A landscape with many valleys, sampled at points; each row gives a point and its height.
A ball rolls from a point to the lowest of its 6 nearest points, and stops where none of them is lower. Distance is the straight distance between rows; heights are no part of it.
<309>: [27  7  1 -5  2 10 21 10]  height 39.8
<708>: [  1 -15 -11  20  -4  11 -15  -8]  height 2.8
<681>: [-18  -2   5  -8   4 -11  -4  -3]  height 30.2
<697>: [-22  -4   9   2   7  -1  -5 -17]  height 34.7
<645>: [-20  -5 -26   4 -19  -9  -5  11]  height 43.1
<524>: [-12   0 -22  -9 -24 -13   8  14]  height 37.1
<818>: [-20   1 -23  -3 -30 -16   2  14]  height 41.1
<529>: [16  4 -7  0 -3 10 14  5]  height 46.5
<225>: [ -3  -2 -18   7  -6  -2   4   7]  height 39.1
<632>: [ 12   6  24   6   6  18   1 -25]  height 42.6
<96>: [  5   1  14  11   3  18 -10 -23]  height 25.6
<776>: [-27  -1 -15  -4  -8 -17   0   6]  height 37.0
<404>: [  8 -14 -22  22  -5   9 -23   6]  height 20.7
<591>: [16 -3 -4 12  2 18  7  1]  height 35.7
<2>: [-20  -7 -17   5  -7  -5  -2   3]  height 39.6
<267>: [ 26  13  33   0   2  18   2 -26]  height 64.1
<549>: [10  1  0  8  0  9  8  0]  height 33.6
<407>: [-12   8  32 -16  18 -14 -12  -9]  height 46.2
<9>: [  0 -11 -33  11 -26   6 -11  20]  height 79.4
<808>: [29  4 19  2  5 14 14 -8]  height 44.4
<46>: [ 24  10   0 -18   1 -10  17  18]  height 40.0
<141>: [10  4  3 -4  5  0 12  1]  height 1.1
<100>: [ 18   1 -16   0  -8   6  11  14]  height 64.3
<827>: [-28  -8 -18   3  -6  -9  -5  -5]  height 35.8
<669>: [  4  23  44 -17  19 -11 -14 -10]  height 47.9
<151>: [ -4   0 -12  -2  -5  -7   8  11]  height 33.1
<751>: [ 15  14   9 -21   8 -18   9  22]  height 45.7
<409>: [ 19  -5 -16  10  -9  14   6  12]  height 75.5
<673>: [ 11  -7 -14  17  -3  13  -6   2]  height 41.5
<621>: [  3   7  -2 -12   0 -15   9  16]  height 37.7
<543>: [ 16  16  29 -19  16  -2   2   0]  height 49.7
<610>: [ 21   7   7 -14   6  -2  17   9]  height 31.0
<559>: [ 16 -10 -27  15 -18   7  -7  14]  height 62.8
<464>: [-14 -14 -15  20   1  10 -24  -9]  height 32.2
<30>: [  5 -15 -14  24  -3  12 -20  -1]  height 12.3
<358>: [ -3  13  27 -15  17 -14  -7  -2]  height 41.2
<376>: [-33 -10  -1   5   4  -1 -11 -17]  height 42.7
<6>: [-12 -12 -25  17 -11   7 -15   0]  height 51.4
<771>: [-23  -3 -20   2 -10 -10  -6   5]  height 38.7
<794>: [ 21   6  20   4   6  20   6 -15]  height 46.0
<277>: [ 14   8  -4 -16  -1 -16  13  26]  height 50.0
<640>: [-28  -5 -23  -9 -20 -18   3  11]  height 38.0
<398>: [22  1  6  5  3 14  9 -2]  height 33.3
<785>: [ 27  11   9 -17   8  -7  17  21]  height 38.1
<422>: [ 13   7  11 -16  14  -3   9   8]  height 42.4
<560>: [-21  -6   0  -3   3  -9   2  -7]  height 30.1
<552>: [  9  -4 -21  16  -8  12  -1   4]  height 68.8
<478>: [ 13   4  24 -10   8   0   6 -10]  height 37.6
<88>: [ -8  -7   6  19   7  15 -16 -23]  height 25.0
<424>: [-16  -4 -15  -8 -15 -15   5  12]  height 36.3
<823>: [ 10  -1  17   9   3  22  -2 -20]  height 29.8
<518>: [ 7  4 -7 -9 -5 -5 11 11]  height 36.4
<597>: [  7  14  40 -13  15  -1  -5 -15]  height 48.2
<650>: [-33  -8  13  -3   4 -10 -12 -18]  height 37.5
<406>: [-18  -6   5  16   6   9 -10 -18]  height 29.1
<495>: [10  3 13 -3  7  4  8 -9]  height 11.9
<136>: [-25 -11  -8  13   1   4 -10 -11]  height 45.2
<694>: [  8  22  30 -17  22 -13  -8  13]  height 44.6
<729>: [ 18   5  -3 -10  -5  -5  20  13]  height 45.9
<210>: [-14  -1  16  -6   9  -3  -2 -19]  height 35.6
<571>: [ -6  -4 -18 -10 -15 -14  11  14]  height 35.5
<250>: [-1 -1 -5  3  3  4  8  0]  height 25.1
<773>: [ -9  -5 -17   7 -12  -1  -3   3]  height 45.1
<101>: [ -1  -5   4  20   4  16 -12 -15]  height 22.7
<215>: [ -2   1  18   7   5  13  -6 -19]  height 28.9
<816>: [ -1   2  15   0   5   4   7 -11]  height 27.2
<501>: [  0  -5 -11   7   2   9   3   3]  height 32.4
<227>: [-21   0  11  -9  12 -12  -8  -9]  height 32.1
<661>: [ -3  -1 -18  -4 -14  -6   8  13]  height 35.4
<802>: [16  0  3 17  5 20 -1 -8]  height 4.7
<659>: [ -1   7  -9 -18 -10 -17  12  17]  height 38.6
<348>: [-10   4   8 -17   7 -20  -1  13]  height 37.3
<364>: [ -5 -20  -7  24   6  15 -31 -11]  height 24.8
<627>: [  0   6  17 -15  12 -14   3   8]  height 43.0
<318>: [ -5   3   1 -10   3 -11   4   4]  height 30.3
<377>: [ -1   7  21 -12   9  -3   0 -11]  height 34.9
<311>: [-10   0   1  -5   4  -6   3  -4]  height 28.8
<780>: [  2 -12 -23  15  -9   6 -11   6]  height 10.9

Where does a ball stop that starts at each point below?
<215>: <708>
<697>: <708>
<808>: <141>
<267>: <802>
<409>: <802>
<136>: <708>
<407>: <141>
<376>: <708>
